Each row is a point on a landscape with many valleys, with its height.
From any point a ball rolls to the lowest of the 2 points nearest to it. It stops when none of these is lower. Distance is the straight distance between rows; heights are no part of it.
J902: [151 147 106 112 143 111  67 143 112 184  99 122 152 145 168  38  85 185
 117 104  86 164  81 114  98 157 131 184 108 125 168  88 116]  h=315
J375: [140 129 144 158 118  70 165 126 188 114 126 158 150 143 151 141 147 165
 177 149 206 137 132 118 114 190 130  95 155  86 120 140 153]  h=294
J619: [186 136 124 160 156  52 127 148 109 130 106 125 116 125 145 101 118 146
 113 114 102 147 109 153 105 172 111 150 140 142 126 125 123]  h=265
J873: [151 121 111 164 127 196  77  96 182 195  97 184 158 127 155  75 137 166
  71 156  56 135 156 122 135 129 160 137  94 106 164 117 126]  h=318
J808: [153 146 134 124 152 181 129  70 164 114 122 186  88 125 100  96 131 125
  91 109 135 130 102 136 166 120 138 123 164 155 133  91 104]  h=534
J810: [ 93  70 135 135 104 144 148 111 148 125 137 102 104  80 141 160 118 106
 142 151 136 124 185 126 181  99  95  73 120  99 115 108 135]  h=210
J611: [141 146 100  94 142 106 127 106  65 111 179  99  80 121 117 115  89 103
 124 117 139 122 137 124 140 136 105 138 124 171 131 151  85]  h=588
J365: [158 160 163 119 125 102 171 143 149  63 108 131 141 117  83 169 169 158
 124 144 138 107 145 118  94 143 143  93 138 142 111 116 210]  h=198
J586: [111 136 117 105 114 107 106  73 125 146 175 125 104  74  65 104 102 121
 114 129 142  77 156 134 118 129 113 160 102 202 111  68  95]  h=652
J54: [ 53 165 136 150  97  96 129 132  85 148 135  70 175 124 123 136  80  98
 177 110 153 153 188 138 141 112 158 125 142  88 122 146 118]  h=582
J358: [ 97 114 132 148 101  64 105 186  89 155 124 103 178 117 150 117 127 109
 114 119  75 137 164 178  90 104 137 169 100 142 108 123 120]  h=606
J55: [170 197 128 139 136  53 164 140 115  88 147 142  98 131  95 121 133 160
 151  99 213  98  86 127 105 170 118 138 188 155 100 135 151]  h=316
J783: [124  84 126 103  85  85 121 158 126 149 155  91 170  66  99 145 145 101
 131 119  95  57 145 170  76 102 146 158  75 138  87  83 124]  h=432
J430: [124 143 133 138 125 191 140  85 125 127 162 147  96 118 160 124 105 130
  88 114 141 188 202 141 195  87 137  75  99 101 149 160  86]  h=545
J744: [134  89 102 199 147 130 117 167 160 138  52 127 129 179 175 111 131 153
 152 115 126 159  62 151 147 136  93 140 172  83 124 138 128]  h=408
J372: [119 106 130 174 130 116 151 104 165  87 124 119 155  87  78 175 143 124
 154 185 131 106 180 130 122 164  91  99 140 146  87 103 170]  h=182
J593: [117  98 113 100  94 126 126 174  99 156 170 114 154  94 122 169 159  85
 117 117  94  76 158 164  79  84 157 174  89 160 116 132 104]  h=420
J921: [119 140 141  90 127 107 132 133  96  78 123 115 108 119  96 154 153 106
 111 128 150 105  92 124 116 116 108 130 151 156 117  90 135]  h=179
J915: [180 164 158  90 121  86 163 132 117  36 103 112 105 117  94 166 147 167
  93 120 132 132 165 136 125 133 123  82 125 142 100 138 177]  h=231
J130: [128 148 123 102 151  66 107 177  75 146 134  83 114 169 193 119 111 153
 143 123 168 185 101 113  96 154 109 137 130 100 173 174 131]  h=479
J283: [172 186 166  56 117  93 166 150 106  74 126 115 116 143 114 148 156 186
  84 108 159 154 146 124  97 140 155  94 117 145 144 153 163]  h=259
J298: [149 134  87 128 153 181  80 138 123 169  95 120 105 171 133  68 112 131
 130  53 102 145  47 116 153 116 139 166 142 111 153 135  80]  h=467
J826: [127 130 126 154 133 181 109  95 158 154 109 174 156 152 164 103 135 175
  85 134  94 170 160 124 143 132 157 113 105 112 162 152 129]  h=302
J521: [119 145 110 160 139 130 143 134 117 102  84 114 136 130  73 130 127 110
 145 114  95 133 117 133 144 131 131 120 172 139  94 102 144]  h=180
J496: [128 130 141 102 108 133 122  93 143 137 155 136 110  68  79 101 107 122
 134  78 158  83 125 158 144 120 153 155 124 169  99  61  74]  h=646
J84: [ 90 163 116 129 129 111  99 117  70 165 104  86 147 121 127  77  51 128
 138  84  63 168 166 131 141 107 166 145 124 124 131 118 119]  h=595
J515: [124 111 151 123 109 139 150  97 138 119 145 114 118 100 122 143 132 134
 121 150 120 131 176 118 153 125 129  86  95 131 125 144 127]  h=181
J116: [103 148 122 183 142 169 132 152 133 154 106 110 168 164 142 136 125 129
 145 159  40 134 155  92 127 123 159 107 117  85 144 200 177]  h=571
J250: [147 124 134 112 112 108 142 151 110 117 171  89 179 110 100 175 158 106
 124 141  83  78 164 149  70 123 148 146  95 153 108 165 131]  h=407
J625: [182 168 131 108 141  91 145 162 126  84 104 141 118 143  88 125 154 145
 126  92 129 110  75 120 100 153 141 143 157 159 100 104 150]  h=239
J271: [150  91 127 187 133 141 115 164 170 139  57 149 136 158 144 116 165 147
 118 127  98 128  57 153 123 130 107 155 156 117 126  93 141]  h=395
J985: [171 105 152 155 119  56 141 136 177 145 119 123 153 136 182 127 148 188
 149 138 175 157 149 133 106 178 122  88 118  47 135 146 132]  h=320
J535: [152 163 123 138 149 154 153 155 138 118  95 136 142 187 128 125 145 156
 151 101 117 144  74 109 113 148 158 137 137 116 137 172 157]  h=250
J678: [157 129 108 120 158  73  90 131 144 166 101 152 152 107 131  38  95 167
 131 137 106 119  54 103  80 193 124 178 134 141 148  53 135]  h=355
J739: [ 96 135 101 112 138 135 101 111  68 146 136  99  82 119 117  89  37  84
 125  90 120 159 137 122 190  83 117 154 140 141 145 107  70]  h=598
J326: [ 73  93 108  67 104 152 122 132  84 142 159  89 100 109 113 121  89  64
 164  85 110  88 110 102 156  81 125 140 102 146 121 111  70]  h=608
J868: [102  95 135 163 117 111 109 122 146 171 124 131 153 134 171 106 117 135
 154 134 144 140 133 140 122 135 136 134 126  83 139 114 111]  h=481
J433: [102 169 129 134 134 167 117 113 147 154  95 175 161 183 141 109 126 170
  95 149 124 177 133 100 111 140 161 136 127 137 188 145 160]  h=287
J692: [109  94 127 107 138 167  93 168 117 144  96 101 140 167 164 142 146 129
 139 123  92 122  65 106 116 107 120 132 121  99 149 121 132]  h=439
J269: [147 138 170 109 119 140 157 104 175 120 158 162 159 137 144 140 172 184
 136 150 179 134 134 104 103 164 157  85 102  95 142 154 172]  h=142
J434: [131 129 131 114 157  85 165  95 117  81 148 115  96 130 117 154 105 125
 131 201 159 147 169  88 152 173  70  62 118 140 112 161 181]  h=257
J856: [ 61  39 110 206 113 175  98 144 157 196 107 153 140 136 170 124 100  72
 143 119 113  88 126 140 155  79 134 160 143  89 118 115  78]  h=535
J747: [ 47 148 125 136  91 101  90 157  84 173 100  73 160 141 135  90  71 115
 165  88 118 145 155 124 149  99 161 133 138  88 129  95 113]  h=589
J344: [114 144 132 108 115 212 127 123 111 138 123 140 120 191 167 128 143 132
  95  94 122 171 149 127 160  69 139  98 106  74 164 199 109]  h=169
J385: [136 164 128  90 154 100 116 121 146 128 144 180 121 147 127  93 130 164
 118 156 150  98  60  98  72 180 126 165 146 190 155 100 133]  h=381
J685: [148 149 136  91 114 205 129 113 137 118 142 128 109 126 120 119 149 144
  98  66 117 137 129 148 171  86 170 104 109 108 133 141 105]  h=221
J771: [103 125 121 108 145 134 140 120  86  94 116 104 110 131 102 136  99  88
 134 118  99 119 105 108 138 108 102 147 155 163 116 106 127]  h=152
J668: [132 100 136 112 108  72 120 157 134 137 144  93 150 102 118 122 143 116
 148 125 131  81 105 156  87 136 146 139 115 117 101  82 124]  h=444
J435: [136 144 116 122 152 161 131 161 110 111  55 137  99 197 135 135 138 152
 114  89 108 156  55 104 132 118 129 136 157 133 149 143 148]  h=230
J188: [159 182 130 150 138 102 160 146 142  74 123 163  95 166 100 128 157 151
 129  88 211 110  68 150 139 146 121 161 216 158 111 124 124]  h=293
J488: [ 86  66 127 193 115 155 135 111 172 149 126 191 103 128 166 131 127 102
 134 157 189 148 150 165 187 116  85 103 180 102 142  91  89]  h=551
J220: [ 62 151 129 136  94  94 129 130  99 129 166  91 151 108 111 145 101  94
 143 125 187 146 203 157 149 104 115 129 130 134 112 133 117]  h=575
J772: [ 63  73 125 123  98 211 134 134 138 168 108 129 175  88 135 160 121  86
 188 183  62  68 144  87 143  69 135 120  80 116 138  87 169]  h=590
J331: [154 146 136 183 128 178 133 136 180  98 102 157 191 100  69 147 169 116
 149 120  67  78 119 155 105 102 172 148 148 136 105  87 168]  h=367
J592: [ 95 143 131 152 129 171 132 138 124  96  65 134 137 176 100 151 136 120
 136 102 104 150  97 115 154 109 128 118 176 112 136 123 155]  h=206
J981: [205 167 151 129 137  65 189 153 152  99 116 137 107 149 124 138 172 183
 110 117 179 140 115 121 106 180 132  93 144 133 103 169 181]  h=227
J814: [145  78 112 143 138  94 142 134 117 136 173 109 121  87 130 155 131  91
 134 164 104 107 166 149 101 127 109 141  94 140 103 166  99]  h=576
J690: [116 111 115  88 129 181 114 127 116 166 165 145 126 130 151 139 151 106
 103 132 111 116 122 121  97  93 155 154  98 148 153 165  83]  h=497
J156: [151 101 130  86 133 125 100 191 117 112  88 111 119 162 132 132 179 140
  91 100 108 123  52 158 103 107 111 153 124 118 113  86 124]  h=307
J959: [136 161 148  75 137  69 122 129 121 140 149 134 139 129 121  92 110 162
 124 166 130 117 106  87  60 172 134 147 108 166 138 116 155]  h=394
J234: [115 184 120 147 135  74 158 109 122  91 135 144 109 134  82 127  97 139
 172 140 198 124 113 105 133 173  90 121 181 146 112 120 159]  h=314
J552: [ 98 150 102 119 102  88 154 139  80  82 179  84 103 110 104 177 106  92
 137 113 211 145 177 160 152 102 110 119 158 129  95 145 106]  h=568
J583: [124 126 135 136 125  95 117 105 157 171 137 171 149 148 171  82 118 178
 131 130 176 162 124 119 117 167 144 127 130 100 162 131 119]  h=491
J514: [120 179 140  91 133 131 108 152 121 126  66 150 170 145  75  92 120 166
  98 107  93 139  82 107  91 136 165 168 138 156 146  59 160]  h=285
J109: [144 151 126 156 122 156 168 104 126 103 171 138  85 109 135 134 110 110
 104 116 164 189 206 166 178 115 120  71 136 111 106 182  94]  h=553
J866: [130 139 114 143  96 131 148 151 119 151 169  94 181 111 117 157 134  90
 143 112  94 107 182 169 108 112 182 142  96 130  98 188 102]  h=419
J39: [155 171 123 111 166  63 107 143 151 152 109 198 138 132 124  55 121 179
 111 146 140 101  56  98  57 205 127 185 151 180 133  54 155]  h=369
J185: [ 93  91 132 162 112 114 115 161 128 155  99  83 156 163 181 127 118 122
 181 118 134 147 112 134 151 121 124 113 142  48 138 141 120]  h=471
J117: [174 135 123 110 131 199 148 115 121 103 138 125 112 130 102 156 174 127
 125  90  80 111  99 130 138  98 153 105 135 129 112 169 119]  h=244
J787: [110 139 115 118 118 133 121 127 108 145 174 128 120 144 140 139 135 114
 123  96 186 127 122 156 140 101 153 157 146 116 134 149  97]  h=511
J97: [120 151 125 136 118 203 117 119 159 145 122 147 120 176 159  98 125 160
 117  81 163 183 109 138 175 107 138  87 123  63 164 173  98]  h=141
J96: [139 104 107 130 138  84  84 167 116 171  94  99 130 152 195  97 114 182
 119 130  83 178 107 122 118 150 105 136 102  91 156 155 121]  h=308
J580: [145  89 143  95 129 103  88 156 145 144 101 133 119 127 158 104 170 166
  89 116 139 127  71 157  90 130 110 162 118 141 138  75 127]  h=325
J590: [149 106 129 172 143  48 140 173 132 113 103 119 154 124 115 129 132 121
 122 140  86 130 121 155  93 165 108 149 142 141  96 105 152]  h=241
J509: [151 164 131 101 129 136 108  82 120 154 128 120 104 108 130  58  79 155
 137  70 131 153 136 120 168 132 150 117 122 120 146 108  96]  h=518
J847: [141 136  90 123 149 148  84 113 122 190 136 138  95 131 154  56  77 120
 135  86 117 143  76 120 141 117 142 179 149 126 159 126  56]  h=475
J622: [139 156 156  62 114 130 166 135  99  57 161 100 103 130 107 185 148 129
 135 157 162 137 157 106 143 119 123  71 117 117 112 160 160]  h=213
J591: [148 108 127 107 141 208 109 103 137 115 104 178  86 153 121 133 157 118
  82  88 124 122  77 134 171  80 113 141 134 145 147 100  98]  h=540
J167: [117 122 110  81 136 215  93 131 125 145  99 133  95 182 129  90 128 127
 123  67 123 142  53 101 170  80 132 134 133  93 156 115  94]  h=459
J911: [135 161 115  94 140 142  79 149 114 155  78 122 166 151 135  61 104 166
  80 119  57 143  95 105  98 137 167 177 106 147 162  91 141]  h=301
J328: [170 139 136  57 120 141 104 138 123 104 105 116 101 131 110 129 161 165
  93  77 116 118  74 147 117 109 135 138 123 151 129  89 125]  h=289
J371: [ 91  92 166  71 121 116 128 109 120 105 138 133 116 105 131 168 145 118
 121 181 157 103 148 113 134 107  97 116  97 156 133  84 146]  h=258
J327: [102 125 139 157 153  90 163  77 136 103 129 156 130 120 121 146 102 131
 119 220 155 141 176  91 130 185  68  88 128 163 139 129 173]  h=276
J265: [125 175 163 127 129 128 142 137 152  98 112 144 181 135  71 150 166 149
 144 168 127  97 108  93  80 156 162 127 131 145 128  86 205]  h=162
J795: [165  81 125 108 143  82  83 132 145 174 106 145 113 111 168  60 125 160
 108 138 104 126  74 129  92 169 110 178 110 145 139  73 113]  h=341
J899: [121  60 146 153  99 150 114 166 175 132  98 108 139 129 189 157 167 153
 147 135 147 147 142 149 155  97 120  93 123  41 124 131 143]  h=365
J98: [137 131 127 106 101 121 144  73 152 111 180 119  83  33  79 117  98 129
 128 103 180 115 193 162 177 126 108  75 102 146  74  81  86]  h=633
J923: [144 144 109  93 146 149 120 132 100 166 163 110 132 144 156 102 116 117
 115 119  80 127 110 109 100 136 166 161 101 140 151 194  95]  h=490
J212: [137 128 115 172 137 187 128 123 126 115 127 136 131 128 107 173 137  71
 112 137  72 113 170 163 143  91 132 116 130 135 121 179 122]  h=559
J289: [161 127 148  75 135  70 142 144 120  77 120 103  95 112 112 141 148 166
 118 120 161 108  81 133 103 138 108 119 144 124  99 101 163]  h=209
J836: [132  92 130 206 142 188  94 135 181 137  47 181 151 149 146 131 171 154
 106 139  74 133 108 141 141 116 109 121 147 105 138  95 170]  h=380
J20: [105 105 146 157 127 187 117 142 147 151  95 106 169 143 181 153 144 155
 158 170  63 138 147  91 136 117 145  80  85  70 155 150 177]  h=577
J447: [152 161 138 108 120  94 150 178 122  74 107 137 110 156  95 155 199 144
 125  86 173  98  44 156  95 140 128 160 195 146 100 106 158]  h=266
J244: [112 141 145  69 100 158 134 110 102 123 186 134 117 131 134 144 151 120
 107 108 154 110 134 137 130  91 152 140  99 142 147 137  92]  h=504
J816: [134  73  82 167 141 147 150 110 123 152 164 115 102  82 131 158  95  68
 126 182  70 106 189 118 141 139  93 125 101 172 103 175  89]  h=570
J38: [158  63 141 151 132 202 102 103 171 144  91 179 131  93 153 146 160 147
 104 178  55 117 144 110 145  95  97 112  97 130 165  76 161]  h=350
J990: [141 141 147  85 133 105 162 120 129  70 147 122  75 137 130 162 146 134
 144 144 200 127 105 108 155 150 112  82 152 108 118 144 152]  h=240
J199: [ 86 124 100 152 121 158 102 122  95 150 155 158 112 153 113 118 110  61
 118  77 175 130 126 170 160  68 129 171 160 131 131 145  62]  h=519
J895: [ 88 158 158  93 126 139 124 124 132 110 135 145 173 123 102 155 152 108
 140 175 140  85 113 103  93 131 143 144 128 171 151  84 171]  h=191
J195: [153 129 157 144 137 110 181 134 168  80  95 150 108 151 135 157 171 163
 146 156 190 143 114 114 141 160 111  80 155  99 127 129 177]  h=268
J506: [178  98  97 187 173 137 126 135 122 115  77 131  86 154 144 124 139 124
  83 111  67 163 119 150 163 120 104 140 158 139 122 161 113]  h=560
J801: [116  66 109  83  95 137 137 116 122 164 139  80  84  75 137 120  94  83
 176  84  97 105 135 113 168  80 143 122  91 120  97 105  74]  h=613
J745: [178 119 120 162 139  62 115 128 133 163 123 121 115 128 184  90 117 175
 105 129 101 178 143 142 112 173 121 130 108 115 135 169 114]  h=288
J215: [146 130 130  82 121 200 110 148 123 115 104 116 123 174 153 143 168 158
  96  98  99 156 115 120 141  84 147 100  95  85 150 153 126]  h=194
J753: [194 203 160  94 126  76 173 149 123 112 114 161  99 157 116 115 149 193
  94  88 173 140 118 124  76 174 145 130 143 168 136 149 155]  h=260
J170: [126 162 139  81 122 200 106 135 144 127 117 138 123 175 171 100 148 184
 128  76 172 174  71 121 151 124 160 111 118 100 176 145 118]  h=108
J551: [117 144 100 145 122 138 164 111 118  85 168 117  88  88  90 176 117  91
 106 130 186 148 200 172 187 107  94  90 150 139  82 145  97]  h=561
J69: [ 53 144 134 137 148 148 122 123  98 113 114 148 138 190 137 158 122  88
 116 173 156 155 123  86 130 128 100 142 165 149 178 144 136]  h=255
J845: [181 196 136 102 148 124 180 175 147 121  96 129 118 175 119 121 158 187
 134  80 144 132  89 100  88 176 170 128 142 147 139 172 159]  h=272
J762: [137 110 149 113 130 114 169  94 147 108 199 135 112 104 141 178 142 113
 107 217 183 141 189 124 113 157  89  86 103 139 128 174 144]  h=208
J254: [158  91 112 155 148 170 132 119 124 106 125 145  82 134 138 156 158  97
  81 123  91 134 139 152 158  92 115 130 141 133 125 167 113]  h=554
J33: [173 155 118 125 151 138 130  92 144 131 112 146  80 121 109  68 110 151
 131  74 124 150  84 112 155 149 136 130 150 138 135 106 104]  h=525
J304: [102  87 133 143 123  93 128 175 128 119  83  78 144 134 143 142 136 115
 168 138  79 129 108 121 123 123 120 113 130  84 113 121 152]  h=460
J898: [ 96 106  99 183 116 151 105 155 114 166 121 116 176 121 129 135 115  76
 115 143  46 108 164 145 118 100 155 175 119 132 119 160 134]  h=440
J792: [187 171 138 128 138  82 182 157 135  95 159 148 125 150 125 171 168 149
 113 149 171 116 115 141  78 185 139 139 154 163 110 195 152]  h=190
J351: [163 146 147 113 131 199 148 109 168 123 137 162 146 149 137 143 176 167
 127 133 128 150 114 110 115 132 164  96 107 114 162 170 154]  h=107
J438: [147 133 135 116  95 133 153  93 145 126 185 113  83  51 121 105  98 119
 148  85 167 151 174 153 191 116 143  70 104  93  84 111  85]  h=627
J708: [ 91 106 111 139 125 124 111 139  74 127 114 125  81 132 144 134 106  86
 100  85 158 148 132 176 176  71  96 163 175 150 136 108  77]  h=526
J208: [111 149 126 137 154 193 125  84 110 116 136 170  76 146 136 121 108 119
  67 123 128 175 165 122 180 106 134  98 131 145 163 156 106]  h=539
J159: [123 118 107 169 112 129 117 151 138 133 122 118 143 122  99 122 138  84
 139  83 105  92 111 187 125  96 154 174 147 132 100 102 100]  h=332
J343: [164 113 109 118 136  79 138 121  74 133 173  92  84 112 149 144 113  86
 112 131 107 140 167 141 137 131  85 138 111 151 125 182  77]  h=583
J258: [147 128 136 162 119 166 141 149 128 101 131 115 181  97  76 171 165 106
 150 150  55  66 132 143  87 108 141 134 114 140 101 113 177]  h=382
J659: [137 144 134 119 128 137 145 161 113 106 136 126 176 134 101 177 179 122
 125 170  77 100 122 130  62 140 137 132 113 164 122 147 163]  h=396
J355: [104 149 104 175 131  81 151 104 133 121 183 117 143  98  79 133  88  89
 179 153 194 115 152 139 127 188  99 156 158 153  84 131 113]  h=482
J431: [119 167 147 114 131  26 121 172  79 138 139  98 147 153 161 113 109 152
 175 118 205 155 104 124  87 168 130 137 136  88 151 134 157]  h=469
J570: [126 113 129 181 124  78 146 156 148  94 103 118 180 102  89 162 149  90
 164 171 107 112 136 145 104 143 110 135 144 140  88 109 176]  h=214
J686: [128  82  91 190 156 196 133 107 142 151 136 152 125 100 122 151 113  53
 123 165  55  95 166 134 149  93 117 148 130 158 123 168 106]  h=564
J467: [146 103 126 107 140 171 135 121 109  98 150 153  74 137 135 148 159  92
 103 123 135 113  86 124 151  98 102 137 151 146 137 130 101]  h=546
J965: [ 89 141 123 136 114  97  92 152  86 164 109  89 179 112 132  97  92 115
 103 132  41 142 170 132 102 108 169 170 101 137 139 105 116]  h=600
J812: [163  74 117 186 135 216  79 111 182 186 100 188 142 114 169 129 162 136
  91 168  45 120 149 127 137 103 117 123  93 105 158 141 142]  h=334
J588: [101 129  97 170 113 161 134 143 114 150 158 114 193 107  95 166 128  57
 144 130  94  68 175 151 114  90 161 168 108 132  90 149 112]  h=429
J282: [134 136 131  95 113 141 169 129  96  73 196 101 120 126 117 201 167 106
 122 173 168 103 172 136 117 114 113 111 121 138 123 196 149]  h=187
J95: [169 144 132 135 109 101 165 142 137  83 196 121 132 124 111 184 178 120
 117 162 178 103 152 158  92 145 127 146 152 142  96 192 135]  h=153
J333: [ 75 147 132 143 145 139 136  88 125  85 129 168 139 142  96 146 119 115
 135 185 155 138 122  84 137 147  97 122 170 168 146 116 146]  h=237
J499: [119 168 151 103 103 122 138  70 144 142 158 138 139 106 114  97  89 149
 119 105 166 144 176 136 148 138 157 118 108 131 141 108 111]  h=509
J952: [ 96 142  97 111 135 164  94 112 131 190 152 131 133 158 149  74  86 107
 122 117 114 135 106 104 132 117 167 166 124 111 155 160  84]  h=483
J784: [164 152 115 172 125  32 148 121 138 117 178 107 137  92  98 137 112 126
 151 144 204 113 175 159 110 191 108 129 138 124  81 148 134]  h=470
J475: [147 106 118 103 122  52 117 105 124 133 165 120 125  67  81 101 113  99
 131 135 139  58 117 133  94 148 101 170 108 195  68  64 114]  h=657
J448: [ 81  90 163  94 119 130 131 104 140 112 136 135 112 122 153 142 121 119
 140 166 180 153 155 103 163 115  98  82 126 101 144  89 140]  h=236
J482: [ 77 103 147 133 112 173 107 127 135 158 107 132 177 113 158 145 136 113
 156 182  70 107 154  96 119 102 141 126  87  87 149 107 156]  h=584
J294: [126 143 135 105 151  22 122 124 111 147 165 139 154 120 128  97  98 137
 165 160 184  99 116 100  62 196 105 143 119 147 129 107 147]  h=406
J755: [104 126 121 118 135 161  96 107  94 125 122 150  66 148 146 118 111  98
  78 109 113 164 148 149 177  81 104 153 145 159 153 124  89]  h=533
J295: [173 128 125 167 133  72 148 106 146 124 184 140 139 103 129 133 136 147
 128 152 152 124 175 150  95 181 130 111 118 140 105 176 129]  h=455
J217: [ 94  93 114 100 125 205  87 148 137 147  86  97 117 191 178 135 142 144
 149  88 109 131  53 102 161  87 131 113 110  59 151 143 103]  h=450
J721: [120 178 147 103 120  89 133  69 134 152 163 180 144 129 149  82  86 175
 123 137 204 160 166 110 117 185 142 116 123 127 166 117 124]  h=499
J381: [118 137 115 170 157  59 155 102 127 118 141 143 124 129 118 120  94 131
 158 179 157 128 137  93 124 202  85 125 156 150 131 141 158]  h=295
J942: [142 158 151  77 120 111 122 138 121  93  77 113 142 133  83 100 139 168
 128  84  81 135  85 111 113 129 153 129 114 133 125  72 159]  h=267
J498: [140  73 167 127 115  78 129 144 146 131 117  89 123 112 182 145 140 150
 142 151 148 144 149 128 131 130 107  90 108  65 128 131 139]  h=343
J748: [117 148 149 153 114 114 146  83 144  96 138 119 138  90  87 141 113 144
 129 158 144 130 200 133 130 140 119  84 117 152  98 111 158]  h=148
J526: [135 128 121 124 134  86  65 147 112 180  96  98 132 134 185  65  96 199
 128  88 134 161  88 134 128 141 105 141 114  90 157  95 106]  h=324
J998: [147 138 144 119 107 112 136  85 161  97 145 135  93  80  81 115 126 137
 136 100 188  99 130 154 169 133 118 104 144 147  74  61 115]  h=640
J68: [ 60  63 113 197 115 158 121 125 153 178 124 162 131 149 184 129 104  60
 151 154 154 134 148 136 179 102 108 127 156  72 141 133  87]  h=543
J21: [ 98 107  93 166 154 159  86 176 110 144  44 104 118 194 169 116 122 137
 134 116 101 161  65 109 160 117 104 129 164  78 143 151 126]  h=421
J733: [144 160 147  66 141 182 127 126 148 114 127 153 120 163 149 119 160 190
 104 118 148 154  80 106 103 147 161 121 117 155 170 152 135]  h=70
J140: [ 94 162 135 143 152 162 125 137 100 134 104 143 140 197 132 125 125 126
 112 136 128 185 119  89 122 127 141 137 156 119 173 172 144]  h=271
J410: [139  77 121 133 122 175 126 106 154 137 140 146 137  67 103 169 146  88
 127 158  71  68 154 132 124  98 112 147  89 161 112  97 139]  h=296
J994: [ 78  74 102 158 115 182 106 127 142 163 114 150  96 150 154 122 111  68
 131  78 143 118 109 165 172  69 125 149 157 101 132 112  70]  h=527
J174: [137 130 116 190 154 154 141 141 121 126 115  91 155 132 117 161 119  95
 133 138  35 142 176 131 143 123 150  95 130 113 103 189 143]  h=565
J393: [151  68 151 170 147 160 114 128 157 130  97 166 116 123 164 149 162 140
 110 159  97 136 136 137 137 115 104 113 130 128 145 113 155]  h=366
J471: [146 165 134  95 149  47 132  93 126 155 166 117 125  90 115  80  61 152
 168 146 158 110 138  90  96 210 121 113 109 134 133 122 132]  h=418
J905: [155 142 130 112 142  77 142  52 151 142 187 137 150  93 110  97  79 140
 150 182 148 120 179  84  99 209 124  99  79 143 127 142 131]  h=431
J139: [ 78 153 147 139 121 178 152 107 148  78 139 167 167 136  72 177 152 112
 154 179 170  96 119 104 135 129 123 124 149 154 133 101 186]  h=216
J186: [ 98 121  89 102 122 101 128 110  61 155 183  98  85  83 112 110  46  74
 131  98 137 127 161 129 165 101  96 154 120 164 123 133  60]  h=594
J790: [151 122 175 105 136 103 157 103 149 116 159 133 133 129 147 152 144 161
 131 198 156 123 155 104  97 185 113  64  93 119 128 172 176]  h=177
J356: [120 125 144 120 130  25 112 179 107 132 124  89 152 128 130 121 134 136
 168 132 161 108  99 133  76 162 129 140 134 106 107 110 164]  h=457
J218: [123  84 116 136 103 182 125 124 147 137 130 127 126  87 102 140 136  91
 142 110  90  77 124 143 142  79 152 139 120 132 102 106 103]  h=313
J919: [113  95 129 118  96 135 142  99 145 155 154  83 110  73 126 104  92 108
 188  83 136 125 154 132 189  96 149  77 116  75  88 108  79]  h=620
J860: [109 154 125 171 101 160 134 123 157 117 118 117 184 105  52 146 141  93
 170 103 108  85 135 160 127 106 171 150 149 129  82  94 121]  h=349
J380: [ 93 107 117 176 135 146 116 168 121 136  68  98 163 135 130 151 129  89
 140 151  39 108 132 125 120 109 129 143 127 117 121 127 155]  h=449
J768: [140 160 141 115 110  76 152 104 133 136 207 105 161  94 105 117 110 146
 150 156 153 114 174 131  89 181 157 119  87 143 109 168 130]  h=443
J954: [127 106 108 109 148 119  84 179 107 136  52  87 129 168 165  96 116 158
 122  97 100 157  43 111 135 125 109 140 127 108 143 109 130]  h=430
J150: [119  96 135 110 117 171 135 125 114 102 118 130 135 101 121 189 159  94
 140 169 110 105 158 118 133  72 122 121  97 149 135 104 153]  h=277
J25: [140 114 144  98 144  80 148 105  94  88 164 135  82 126 155 147 121 125
  91 190 184 144 167 113 125 152  68  94 121 161 132 150 140]  h=235
J743: [ 86 107 103 100 122 184 108 106  98 157 156 121  92 120 124 111  88  65
 135 105 116 123 103 106 185  69 141 163 137 136 139 124  62]  h=603

For each start below, name the point where the ball stops.
J721 -> J748
J234 -> J733
J923 -> J265
J358 -> J748
J475 -> J748
J393 -> J265
J431 -> J748
J295 -> J942
